A landscape with many valleys, sampled at points; each row gives a point and its height.
A ball rolls from a point to the lowest of its 2 nearest points, and stops where none of them is lower. Distance is the straight distance between rows; heights are no part of it.
J449: [115 145  87 161 129 116  84 129 103 170 149 127 132 181 119 130 149 120
 151 184  82 130 127 143 190  91 108 143  83  95 190 135 121 120 125 166
  98 129 118 176 121 105 152 121 117 138 129]  h=3.24
J461: [124 130 168 171 124 123  89 172 102 172 122 173  81 158 109 117 129  84
 117 136 153 100 126 138 190 123 126  93 131  96 109 131 101 108 151 145
 123 121 113 126 105  84 174 120 106 159 141]  h=5.64
J228: [112 113 163 176 119 104 124 176 107 160 115 172 145 177  95  74 174  98
 100 108 127 110 135 138 156  84 126 162 101 110 186 129 135 124 137 148
 106 144  73 163 132 115 139 130 195 100 133]  h=6.20
J349: [ 93 195 117 146 124  53 129 154  80 131 129 158 128 112 106  90 108 133
 108 122  87 164 140 151 148 125  92 154 177 102 151 137 170 190 122  99
 161 160  78 121 194  77  85 165 180 100 170]  h=5.20
J759: [100  91 164 112 150 124 132 125 141  88  98 153 195 149 167  78 184  85
 114  82 109  84 149 125 109  88 155 137 124 134 175  90 152 105 192 145
  96 165 110 165 104 146 128 133 202  83 136]  h=3.53
J316: [111 177 156 146  93  80 109 147 101 133 106 135 106  74 107 131 121 140
 116 126 115 172 133 113 150 130 114 128 167 109 124 137 171 173 119 124
 173 137  78 100 185  69 124 142 156  98 164]  h=5.33
J490: [126 194  96  85 183 134 133 102 111 163 148 123 202 121 161  99 151 120
 146 145  97 137 132 167 137 162 100 100 146  93 173 133 155 101 145 129
  82 115 124 162 141 140 106  96 108 139 141]  h=6.28
J943: [129 126 157 163 111  97 125 181 108 112  79 127  98 111 123 109 133 117
 114 158 105  96 125  67  92 145 142 162 131 135 102 118 137 165 100 130
 172 156  99 121 139 123 117 137 196  34 191]  h=3.40
J841: [124  34 147 114 142 150 123  82 183  56  79 141 155 165 164 108 151 109
 118  85 140  61 152 136 108 135 141  63 122 155 110  84 120 112 217 154
 172 138 148 126 120 125 134 164 170  91 131]  h=5.27
J26: [106 180 134 146 153 121 109 128 103 144 110 138 158 147 144 106 154  88
 123 144  95  94 126 143 172 111  82 120 123  86 175 110 166 130 162 158
 103 184  83 175 142 113 123 106 166  82 165]  h=7.46
J261: [133 168 131  88 128  96  87 152 155 146  81  98  94  60 105 174 114 155
 116 196  72 153  78 103 114 121 103 125 133 159 114 121 183 195  62 111
 158 163  84 115 150 102 129 138 115  81 159]  h=8.36
J569: [152  88 150 174 103 188 130 129 160 138  71 120  60 179 119 129 123 129
 134 126 188 105 112  95 138 118 130 114  98 172 107 120 119  82 122 142
 133 143 108 116 154  94 115 113 117  90 106]  h=4.27
J608: [145 165  59 138 127 188 126 139 121 110 152 110 103 155 153 170 117 166
 134 185 171 165  69 141 137 134  97 103 100 168 131 170 135  69  75 110
  58 117 125 156 144 152 131 113  85 146  40]  h=5.45
J868: [141 117 160 150 130 154  83 153 168 162 104 144  89 141 118 113 156  62
 118 133 145  67 129 144 183 116 101  78 114 119 138 111 131  93 158 148
 136 138 110 136  95  96 151 130 110 106 154]  h=5.46
J151: [144 196 164 126 181 117 147 133  98 163 108 127 133 117 134 111 120 121
 133 144 137  95 112 105 145 167  93 104 122  98 103 122 157  99 136 128
  94 161 101 137 155 126 124 100 107 115 132]  h=8.71
J989: [117 175 143 112 171  88 152 121 100 168 170 160 137  88 116  82 111 109
 116  83 102 118 167 132 110 157 135 126 192  93 100 126 153 118 139 101
 120 129 149 135 130 141  91 138 141 166 163]  h=3.07
J294: [ 94 117 140 163  93  98 174 169  92 103 162 167 111 128 103  59 136  97
 111  94  75 101 149 116 109 106 172 180 163 124 102 122  82 137 116 146
 142 104 172 151  93 155 102 148 193 117 146]  h=3.13
J185: [133 155 104  92 129 113 131  98 132 116 163 118 210 131 161 127 145 145
 138 115 121 146 156 168 122 134 134 102 151  99 163 130 148 141 175 140
 124 113 144 151 138 145  97 116 120 154 133]  h=6.60
J554: [138 109  96  77 134 132 118  88 172  65 133  98 177 110 145 183 131 157
 156 133 126 106 137 159 110 115 131  99 124 152 120 115 139 164 202 126
 173 128 166 143  99 152 120 154 102 149 125]  h=6.27
J603: [117  78 118 135  76 152 126 119 160  92  76 123 108 184 150 173 128 141
 146 124 168 153 135 147 115 101 156 134 136 173 124 129  97 165 158 148
 167 108 160  85 103 121 108 106  95 144  94]  h=4.21
J895: [118 160 112 148 110 107  80 162 140 130  69 133  87 106 104 138 135 127
 128 157  84 119 119 114 125 114  76 138 142 146 155 146 191 177  90 158
 169 140  92 148 121 114 106 134 178  58 190]  h=5.13
J854: [135 166 168 108 112 119 110 101 103  98 121 105 124  56 118 183  99 151
 105 158 132 204  98  88 152 173 118 112 149 104  87 144 151 133  97  89
 127 149 105  81 207  93 197 116 112 120 124]  h=5.58
J914: [175 150 130  95 185 134 111  95 147 148 113 111 139  94 168 136 104 132
 148 139 144  91  98 133 129 160 124  37 143 116  84 125 135  85 135 104
 119 140 125 139 122 131 156 130 109 143 141]  h=6.26
J341: [127 187 113 117 191 112 133 126 126 195  93 114 114  99  96 108 127 128
 143 153  88 115 108 128 109 138  81 171 129 129 113 142 174 147  71 120
 114 134 100 142  97 155 126 113 114 111 166]  h=4.53
J538: [132 144 144 124 109 162  82  54 152 101  67 112 116 106 153 204 110 136
 134 155 143 144 102 137 165 125 111  59 160 125 102 123 113 133 142 140
 177 169 121 122 150  84 181 148 112 122 128]  h=2.29
J276: [188 102 110 127 133 173 151 133 134 124 144 101 101 137 148 155  82 151
 149 123 180 124 105 111  89 151 147 115  84 162 113 118 117  84 107  94
  92 129 135 108 125 163  89 122 109 142 117]  h=4.55
J115: [149 115 134 132 155 145 135 156 122 193 164 129  87 123  83 128  94 129
 102 116 173 142 134  98 113 176 130 150  98 126 108 142 113 102  77 101
  89  90 154 110  90 165 136 110  84 186 107]  h=4.96
J987: [127 115 128 163 124 151 128 159 114 179 140 119 103 182  73 113 167 134
 128 136 166 120 128  92 138 126 134 152  78 122 162 155 148  91  93 146
  84 122 118 141 140 133 122 108  76 129 104]  h=5.85
J21: [ 90  89 162 166  74  84 143 142  98  93 154 167 132 146 119 108 121 138
 107  82 120 155 146 151 146  76 159 148 170 117 114 110  78 166 183 163
 159 130 137 119 133 111 112 132 162 151  93]  h=3.15
J666: [140 164 126 105 170 142 140 141 156 173 161 138 155 131 111  64 182  79
 128 117 112 120 158 166 158 165 100 130 121  99 190 140 174  85 130 135
  85  91 125 142 123 122 114 105 116 135 160]  h=5.95
J605: [119  66 160 105 127 126 142 129 142 103 128 151 197 156 163  64 175  88
 116  60 159  86 162  99  86 148 185 102 125 136 153 100 135  98 195 133
  99 120 127 148 132 138 107 139 180 109 123]  h=4.06
J904: [104  77 138 136 140 163 111 143 150 123 130 146 142 132 133 111 181  58
 127 132  80  42 170 121 163  77 127 158  77 123 169  98 113 102 174 165
 121 131 118 153  60 140 156 140 162  93 158]  h=4.87
J683: [105 141 109 113 176 149 131 140 133 210 133 128 128 130  74  95 161 109
 146 158  74 114 150 129 129 130 124 180 105 111 154 169 170 107  71 138
  99  93 125 136  76 162 143 133 102 124 172]  h=4.17
J138: [163 102 168 168 130 142 152 164 133 136  88 120  86 145 102 108 133 132
 128 114 162  96 121  62 103 154 136 137  85 156  91 115 132  97 109 135
 128 150 105 117 169 133 106 116 154  71 125]  h=3.94
J820: [140 126 119  81 101 127 132  83 146  87 163 104 189 118 152 165 130 169
 136 108 165 151 137 158 103 135 157  94 149 126 131 140 122 174 164 118
 153 109 157 114 140 141 116 146 102 169 107]  h=6.56
J506: [130 127  92 152  91  98 146 144 107 161 189 156 122 171 105  78 133 140
 123 110 110 170 168 183 161 108 116 144 159  96 154 140  83 129 173 152
 124  83 172 120 102 110  95 136 120 191 105]  h=3.08
J574: [140 109 102 112 105 163 125 126 174 118  79 137 162 181 145 157 151 118
 118 118 184 120 154 202 139 118 121 102 141 155 159 133 114 143 172 154
 136  77 173  89  88 129  84 119  80 157  85]  h=4.73
J270: [156 133  79 147 117 150 128 143  79 118 182 123 167 188 182 152 124 119
 163 168 141 131 110 117 148 103  99 161  56 114 165 134  97 104 139 136
  46 141 140 139 149 155 145  94 101 153  92]  h=3.22
J933: [144  83 154 110 105 131 154 129 117  95 187 117 156 133 152 140  91 145
 103  82 184 154 160  80  74 167 188 154 121 125 133 116 102 151 120 102
 139 118 140 110 161 162  94 105 141 151 101]  h=2.93
J591: [132  96 100 147 139 134 133 149 140 127 130 106 111 129 131 140 136 127
 159 147  92 100 125 101  93 113 159 191  94 148 131 132 111 134 114 130
 134 127 144 148  95 159 113  97 122 112 164]  h=5.06
J976: [121 100 117 128  95 116 136 144 143 112 143 125 111 125 113 132 127 135
 129 111 100 120 146 160 119  98 150 152 158 138  97 128 101 158 167 172
 165  91 198 125  61 158 107 129 118 161 125]  h=4.07
J203: [136 107 132 130 112 139  85 102 157  87 105 110  86 112 143 205  99 140
 146 148 135 124 114 128 147  96 135  97 127 143 102 107 114 148 154 133
 164 163 132 129 122 114 145 118 112 130 138]  h=1.41
J857: [125  85 139 165 123 132  89 142 118 119 119 146  74 136 136 176 114 102
 138 134 123  77 125 102 151  82 132 132  98 124 108  97  89 140 173 153
 134 172 127 142  80 126 154 104 127 129 150]  h=0.20
J326: [114 101 116 108 140 167 111 130 135 143 168 135 180 155 157 120 185  67
 161 149  92  69 173 134 170  89 131 176  43 120 181 101 109  96 166 156
  93 132 129 119  92 131 158 141 114 124 129]  h=4.51
J103: [117 177  70 134 143  85 115 114 108 166 153 128 128  78 115 128 111 177
 113 130 105 216 105 173 132 133 101 106 206 127 116 140 107 149  84 103
 118  99 115 144  89 131 137 120 100 186  95]  h=4.25
J118: [101 113 153 179 112  82 136 172  84 126 128 205 140 154 111  48 135 101
  91  92  83 115 146 171 156  49 124 164 157 114 186 130 102 133 160 130
 114 128  82 165 112 118 121 184 244 112 140]  h=6.33
J468: [ 93 173 113 188 113  88  90 168  98 201 104 157  67 160  60  97 149 140
 115 142 141 150 125 139 181 123  82 115 119 101 160 168 150 116  98 147
 122  87  91 134 146  87 146 143 112 138 126]  h=5.51
J205: [138 168 150 122 134 105 132 105 103 139 152 152 142 102 142 114 107 135
 123  92 149 144 147 140 138 151 146  74 183  87  95 130 116 106 160 121
 135 112 138 123 143 121 130 128 120 183 131]  h=2.49
J356: [103 137 101 170 115  94 143 154  97 182 184 150  86 126  77  78 119 135
 130 118  59 124 153 152 134 101 140 187 146 109 125 156 115 138 100 140
 134  87 160 146  81 141 104 146 135 171 150]  h=4.15
J54: [140  98 145  84 112 129 118  93 164  40 149  98 133 112 163 214  96 141
 150 154 128 148 115 106 109 101 157 111  99 140 104 120 116 167 148 101
 165 168 128 114 155 115 154 132 110 128 133]  h=2.20
J38: [113 171 121 104 174 140 149 115 130 146 106 140 160 136 123  93 149 102
 144 119  98  99 132 136 119 130 109 155 130 121 164 132 191 130 130 150
 110 172 108 161 133 136 105 102 157  77 191]  h=7.61
J378: [130  96 122  85 137 145 117  76 182  76 101 113 171 138 155 133 163 133
 145  97 133  82 146 144 121 121 126  72 113 136 144 112 158 119 209 144
 147 144 141 151 119 131 109 144 133 113 140]  h=5.82
J55: [117 118 181 122  92 123 151  85 123 125 150 149 109 104 121 124  97 126
 105  64 168 153 158 125 111 154 177 111 192 116  86 126 102 141 141 124
 179 115 153  97 157 111 114 148 135 162 109]  h=1.87
J590: [117 183  95 125 135  71  56 122 137 163  87 108 101  63 112 179 124 158
 132 169  78 164  76 138 135 114  86 109 172 152 119 135 167 166  66 126
 145 140  90 154  96 111 151 129 114 124 138]  h=8.43
J79: [143  38 144 151 112 175 143 119 174  96  68 132 107 185 155 120 129 108
 139 107 167  89 136 129 118 119 150  92 108 167 114  94 105  92 163 149
 159 129 120 113 124 109 109 127 140  90 131]  h=4.72
J803: [130 153 187  95 125 151 133  62  97 100 143 110 145  75 137 166  95 154
 102 118 189 189 105  97 133 210 135  98 149  90 100 154 126 109 112  74
 136 126 127  89 223 115 197 136 123 135  99]  h=5.70
J306: [136 139 168 171 136  95 138 184 111 169  86 148  84 105  90 101 129 117
 123 119 136  91 139  78 125 147 123 144 133 124  91 134 154 125 117 131
 152 139 104 113 126 128 126 137 170  93 171]  h=3.64
J351: [123 189 112 149 153  79  80 140 116 194  91 137  76  55 107 135 112 165
 114 155 133 160  74 116 141 125  79 111 165 143  83 149 142 134  66 111
 127 107 107 105 104 112 182 123 109 163 108]  h=8.50
J479: [112 140 136 114 164 120 166 117  87 162 177 137 189 161 148  85 129 119
 124 123 135 132 155 131 126 151 143 204 109 105 177 105 112 157 145 130
  87 150 128 135 150 156  99  84 143 136 139]  h=3.72
J891: [105 104 139 117 121  99 176 140 117  76 153 130 156 115 137  97 131 104
 128 113  74 100 151  91  86 126 189 188 148 127  99 108  86 163 132 139
 148 128 183 145 103 166 111 125 173 118 149]  h=3.42
J645: [ 99 131  97 107 110 105 143 126 148  88 166 133 122  85  97 119 131 139
 137 120  38 139 149 172 116  84 127 155 165 132 125 142 147 169 142 166
 171 104 177 155  87 155  94 140 139 144 147]  h=4.41
J366: [161 102 109 114 108 202 138 129 178 145 101 112 132 173 144 128 146 124
 133 132 205 110 116 187 133 149 124  83 114 159 163 136 130  83 120 128
  99  85 146 116 108 110  83 118  66 144  88]  h=5.21
J357: [129 106  94 152 108 123 105 140 114 120 144 116 139 171 160 171 145 126
 164 149 121 125 123 132 158  73 113 171  64 124 170 107 100 138 160 158
  99 145 141 151 108 135 136  95 107 151 114]  h=2.57
J674: [100 160 141 109 122 130 134  44 135 145 122 121 146  56 136 155 111 151
 101 114 154 206 109 156 130 174 126  82 219 121  80 172 113 146  92  79
 172 115 125  98 151  85 184 178 103 175  97]  h=3.60
J498: [131 151  98 168 121 105 111 144 111 179 158 145 111 152 107 116 134 136
 135 150 111 155 138 168 178 113 111 119 142  92 159 149 104 120 133 149
 105  90 137 153  95 113 148 112 107 185 125]  h=3.54
J411: [152 143 115  95 205 150 152 131 131 202 139  93 114  99  92 111 120 143
 118 123 145 126 116 104  84 188 102 153  96 134 115 129 130  96  45  84
  78  99 127 124  86 191 104 116  94 155 106]  h=5.26
J777: [176 119 136 133 141 165 131  84 178 123  84  72  93  77 125 170  86 171
 142 150 147 151  86 111 107 137 117  83 107 182  80 112 149 112  80  91
 161 174 115  80 208  94 162 187 125  66 122]  h=8.22
J516: [182 169 147 116 175 147 156 100 146 105  99  75 102 102 129 140  85 159
 141 166 144 124  87  74 108 144  87 110 111 168  74 121 157 112  87  85
 112 193 101 104 217 113 110 151 115  80 102]  h=8.10
J5: [ 83  89 181 149  94  81 152 140  95  80 149 185 134 122 114  71 137 102
 108  67  96 103 147 142 115  87 178 135 178 125  94 103  97 140 183 161
 165 125 162 141 112 129 118 171 197 121 117]  h=2.80
J408: [117 136 142 131 143 112 156 165 126 162 148 178 108 110  94  46 134  71
 102  67 108  99 173 122 119 152 146 134 159 114 116 130 148  84 133 122
 133  97 149 140 108 129 103 144 159 133 172]  h=3.51
J112: [149 120 153 103 167 136 114 119 112 112 154 125 176 130 195 141 125  95
 143 135 125  71 122 113 133 123 150  97  91 106 126  89 120  90 205 123
  84 163 135 143 130 137 127 111 119 126 144]  h=7.08
J428: [133 187 115 152 158  91  81 140 104 170  98 142  95  87 135 137  97 120
 131 167 102 117 102 130 164 128  89  90 142  96  92 141 130 120 107 135
 112 128 106 145  95 117 189 108 108 161 146]  h=8.57
J109: [169 121  94 115  95 147 137 148  90 118 191 117 182 167 179 145 119 135
 137 109 181 133 135 120 114 129 125 145  80 115 168 109 106 124 154 114
  75 111 159 101 148 167 114  95 110 159  90]  h=3.77
J697: [ 99 124 116 140 149 134 159 161 119 174 152 162 124 133  86  60 151  83
 127 118  75  99 173 122 131 123 151 201 124 113 146 158 133 121 103 147
 112  85 145 136  81 146 122 137 151 118 177]  h=3.86
J350: [145  56 137 106  99 191 149  74 159  80  97 103 126 157 158 189  77 150
 135 116 196 159 123 151  89 151 182 113 121 173 118 139  91 145 116  96
 160 107 169  38 143 127 109 163 110 139  89]  h=3.18
J551: [117  44  98 149  95 129 153 135 165  59  88 108 126 181 165 123 162 118
 149 106 144 101 133 111  91 106 147 146  89 177 134  87 107 112 148 144
 148 104 133 144 110 149 113 115 137  98 123]  h=5.16
J463: [ 99 182 111 118 105  89 117  81 131 136 138 135 123  73 113 145 113 159
 120 115 104 206 113 192 140 123 125  85 240 113  87 152 113 160 103 112
 166 112 131 118 117  93 157 158  99 182  99]  h=3.92
J954: [134 152  92 125 155 137 110 133 159 154  78 104  96 105 118 134 129 121
 151 178  71  99  96 108  98 123  81 172 118 169 138 132 192 152  62 140
 141 163 110 156 115 146 115 130 134  49 179]  h=4.86
J555: [108  72 126 175  96 125 137 173 108 154 137 139 145 208 107  98 178 116
 133 121 162 138 147 104 141  93 148 171  67 131 191 128 117 123 118 160
  90 128 107 152 134 133 128 104 142 119  88]  h=6.04
J654: [100 180 123 179 109  98  69 171 100 170  89 151  83 133  98 130 140 128
 119 160 116 112 111 128 181 105  62 120 123 115 154 145 175 140 109 165
 132 129  84 159 136  86 129 140 152 102 163]  h=5.34
J826: [ 98  89 120 170  71  81 157 167 103 125 169 168 126 170 102  63 149 131
 121  84  93 146 159 173 163  65 131 168 138 120 155 121  74 141 196 165
 132 101 154 130  93 126 107 156 175 155 100]  h=3.50
J287: [100 162  93 132 125  89 118 135 134 128 134 138 114 115  95 112 132 140
 140 127  55 158 142 159 115  88 118 166 184 127 158 150 163 185 107 141
 151 105 116 159 115 125 100 127 157 121 181]  h=4.74
J89: [ 79  89 142 135 103 101 116 135 134  50  94 149 131 129 133 117 155 116
 115 101  91  95 153 118 122  78 136 131 157 131 131 105 123 169 175 164
 187 144 117 161 104 130 146 144 206  79 160]  h=2.14
J529: [157 124 141  83 111 143 118 126 172 135  81  86  98  60 107 172 123 166
 108 178  94 186  91  79 107 133 128 120 118 178  92 118 178 156  66  87
 167 160  91  90 186  81 149 165 114  63 130]  h=8.31
J478: [114 135 132 134 147 126  99 116 105 110 141 136 172 140 181 128 151  87
 142 140  95  76 134 137 176  88 110 106  92  91 169  82 107 121 202 152
  90 173 107 166 115 124 144 112 141 128 134]  h=7.29
J956: [123 144 160 174 110 151 102 132 102 144  97 168  96 187 131 135 132  90
 107 129 177 157 126 152 191 145 126  85 150  98 111 145  91  91 150 151
 115 113 115  95 143  78 162  82 100 154  97]  h=5.78
J388: [122 170 177 154  98 117 113 115  81 141  93 131  99  87 116 143 110 136
 114 115 163 185 122 119 172 160 115 111 170  98  96 138 138 115 126 119
 149 139 105  85 191  78 171 112 124 132 118]  h=5.47
J230: [181 154  85 115 120 170 131 150  74 120 194 123 150 148 167 163  95 150
 119 138 191 149 109 130 108 183 113 116  99 102 149 136 105  89 104  88
  56  96 156 104 126 190 134 102  97 169  86]  h=4.28
J985: [156 144 114 121 135 171 137 146 152 151 148 118 161 147 132 109 169 112
 126 144 159 120 125 167 156 157  97  86 107 113 173 136 141  69 125 129
  80  86 128 156 131 123 107  99  71 150  94]  h=5.63
J543: [122  73 131 113  67 174 131 103 172  94 105  94 109 136 129 184 113 171
 126 130 177 201 126 132  92 134 179 142 139 178 131 135 108 148  94 102
 172 102 143  79 155 107 114 107  92 130 102]  h=3.73
J968: [164  92 114  64 131 145 136  89 177  71 167  86 139  92 152 213  82 169
 140 150 144 169  93 123  79 132 168  92  94 160  94 138 109 161  94  47
 152 145 129  92 143 128 161 184 110 136 127]  h=2.81
J547: [152 136 126 103 171 149 173 129 135 173 154 114 154 131 100 102 139 135
 112  99 150 130 156 120  85 193 119 148 116 115 158 132 160 110  85 116
 107  87 120 141 126 174  60  99 121 137 126]  h=5.62
J582: [160 157 141 109 155 151 121  97 105 112 112 117 128  85 150 152  76 152
 131 135 190 140  88 106 128 192 121  60 139 110  70 141 123  70 111  93
  97 145 127  97 171 140 175 113 119 145 101]  h=5.93
J144: [167 112 133 162 136 186 139 134 140 132 132 110  60 161 130 140  98 136
 136 148 181 106  96  94 134 122 122 120  74 170  95 142 134  62 101 109
  79 141 132 124 152 124 118 123  82 134  94]  h=4.63
J396: [127 185  63 130 175 105 114 131 113 198 144 130 155 101 122 125 129 162
 128 161  98 182  95 154 133 159  87 124 150 121 143 151 120 114  73 118
  78  89 111 155  81 154 158 111  82 179  92]  h=4.62
J136: [106  96 147 114  79 135 145 105 133  89 121 150 138 138 105 136 111 141
 118 108 122 132 142 172 126 120 147 126 183 148  80 138 104 175 162 166
 191  95 213  78  95 144  79 158 104 174  79]  h=3.74
J893: [ 82  68 110 126  92  98 151 145 161  37  86 106 174 173 166 105 190 132
 143  94 117 132 141 102 103 108 147 170 125 153 161  95 140 148 119 146
 139 133 113 162 134 144 118 107 174  77 132]  h=5.49
J305: [133  88 155 134 106  98 147 139 147  46  82 106 137 134 154 115 151 120
 118 138 113 108 134  58  83 141 171 140 122 151 101  87 108 151 101 118
 190 156 114 133 176 107 150 137 197  40 171]  h=3.10
J758: [132 147 123 139 153 110 131 149 121 163 146 119 107 114 103 136 119 129
 144 141 117 137 124 115 112 128 123 172 129 114 128 137 135 165 101 122
 118 132 124 135 117 146 120  91 113 148 149]  h=4.80
J335: [133  90 187  96  95 168 138  76 107 102 168 119 130 121 133 155  64 140
 100  78 214 168 148  98 105 186 181 125 154 118 109 135  99 136 128  92
 151 117 166  66 178 138 133 136 130 154  98]  h=2.42
J650: [125 142  65 113 127 143 107 130 168 171 129 114 127 126 103 140 169 144
 151 132  97 157 127 170 117 105 125 150 136 146 165 155 150 125  98 150
 113  83 136 157  65 156 108 117  99 157 132]  h=5.79
J476: [100 124 131 112 143 100 126 114 135  89 128 156 164 129 134 106 158 102
 122  83  80  96 161 144 135  84 135 119 148 111 158 126 155 143 199 158
 139 152 134 155 106 135 118 139 192 105 175]  h=2.87
J583: [160 150 158 102 193 158 186 101 125 118 129  89 151 135 151 116  91 141
 141 140 164  87 102  84  92 157 117 117  95 143  97 112 158 103 118  90
  95 192 106 125 206 146  80 124 124  87 118]  h=7.96
J65: [161  91 109 107 125 189 150  90 128  97 141  93 104 120 144 182  64 164
 130 119 205 161  84 147  90 174 152  87 113 181 110 135 105  97  83  56
 119 128 150  50 142 133 119 149 124 133  88]  h=3.90
J485: [141  98  54 120 124 170 127 121 178 139 118 103 116 131 117 141 163 130
 156 151  90 115 146 136  92 112 142 176  95 175 152 138 126 109 117 149
 126  78 165 149  50 163 117 124  97 123 151]  h=5.44
J246: [129 206 140 149 164  70 125 159  88 179 105 176 120  96 135  82 116 109
 117 138 110 108 125 128 164 169  73  80 146  75 104 133 150  86 116 119
 109 107  91 130 140  99 179 111 107 156 119]  h=8.63
J199: [149 131 150  80 126 126 117  79 162 118 142  96 129  55 120 189 112 164
 121 134 136 172 103 119 119 144 154  92 164 138  78 161 123 173  97  80
 172 138 125 104 144  99 179 162 109 151 124]  h=3.27
J817: [ 97 169 142 168 152 102 118 161 102 193 119 129  84 169  35  98 165 143
 103 165 145 135 118  99 173 127  78 123  83  97 164 163 151  87  78 156
  84 105 112 127 163 124 147 142  71 135 102]  h=5.66
J732: [165 149 126 105 153 139 125 132  88 135 186 114 132 102 132 155  73 154
  97 106 185 169 119 108 103 190 126 127 136 116 104 135 104 113  80  79
  94 109 147  92 109 180 135 107 112 192  91]  h=4.68
J589: [179 115 108  93 160 158 124  98 143  97 144  96 159 132 205 162 102 129
 166 142 155  79 110 149 119 122 127  40  90 135 120 107 126  76 182 103
 110 140 154 126 119 144 125 154 107 136 128]  h=6.71
J566: [144 180  67 137 135 140 111 132 109 154 153 118 152 158 136 153 125 153
 144 189 118 185  97 144 143 148  92 120 110 120 169 156 114 101  91 138
  74 104 125 175 134 147 145  91  81 155  68]  h=5.01
J399: [117 205 176 126 172  84 152 148  84 153  88 127 115 104 114 100 120 122
 124 145 132 117 110  96 124 164  75 162 121 101 108 115 164 163 117 133
 116 186  89  99 171 128 114 120 134  84 142]  h=8.77
J481: [ 92 181  73 161 125  70 126 158  93 148 148 169  99 122  91  69 109 134
 126 102  63 140 152 183 151  95  80 169 188  94 141 156 146 147 121  98
 133 130 106 143 149 101  93 165 174 137 171]  h=5.02
J909: [117  99 141 119 131 107 174 154  95 116 182 134 165 140 149 114 103 112
 118 103 126 126 153  85  74 154 181 217 110 121 138 102  92 164 117 121
 115 142 147 131 136 176 101  90 138 132 126]  h=3.33
J760: [ 90  51 144 167 115 127 110 161 126  76  91 147 101 150 135 131 153 107
 117 115 107  66 139 105 136  70 137 141 106 143 123  81  74 144 191 163
 159 144 119 142  69 145 154 128 176 107 118]  h=1.27
J743: [148 135  60 125  93 193 125 125 120 108 153  97 101 144 153 193 108 181
 129 159 210 191  63 155 104 141 117 111 118 196 142 148 117  94  65  91
  78 113 133  87 124 146 100 121  81 154  52]  h=5.84
J796: [155 142 135 101 157 136 149  92 150 119 104 100 166 135 144 121 139 135
 149 128 128  94 128 111 102 137 119 117 125 134 135 118 179 124 132 125
 129 183 109 159 172 129  88 117 140  84 153]  h=7.78
J525: [137 109 118 122 142 163 106 150 173 152 121 128 113 134 106 115 172  75
 145 134  91  71 149 140 158 102 114 131  93 113 154 128 153  95 137 155
 122 124 129 161  76 124 137 128 122 105 184]  h=5.19
J338: [105 134 122 105 169 153 147 120 104 188 167 137 181 159 149  96 141  88
 158 154  98  92 154 150 157 124 144 213  71 106 163 114 111 139 149 150
  77 153 124 124 112 144 144 105 131 118 147]  h=4.10
J978: [129  69 189 108  94 116 135 101 158  63 116 124 133 113 146 155 122 126
 124 116 134 117 128  77 105 130 188 125 118 137  93 118 108 168 146 113
 198 174 115 117 184  80 175 156 171  81 155]  h=2.77
J415: [ 90  55 175  87  77 109 150 113 163  21 141 126 146 118 137 146 132 144
 111 125 100 118 141 104 112 100 179 136 131 151  74 113  96 193 165 131
 217 122 161 123 143  93 169 165 137 119 109]  h=3.11
J614: [110  82 170  89  65 128 146 115 156  62 156 125 121 107 105 164  98 153
 105 126 124 168 135 135 112 111 183 126 159 137  74 140  86 185 136 131
 200 110 178  89 136 109 139 151  99 160 100]  h=3.39

Where does a ball stop that starts at each point below?
J516 => J978
J914 => J978
J608 => J203
J151 => J978
J185 => J350
J956 => J978
J228 => J341
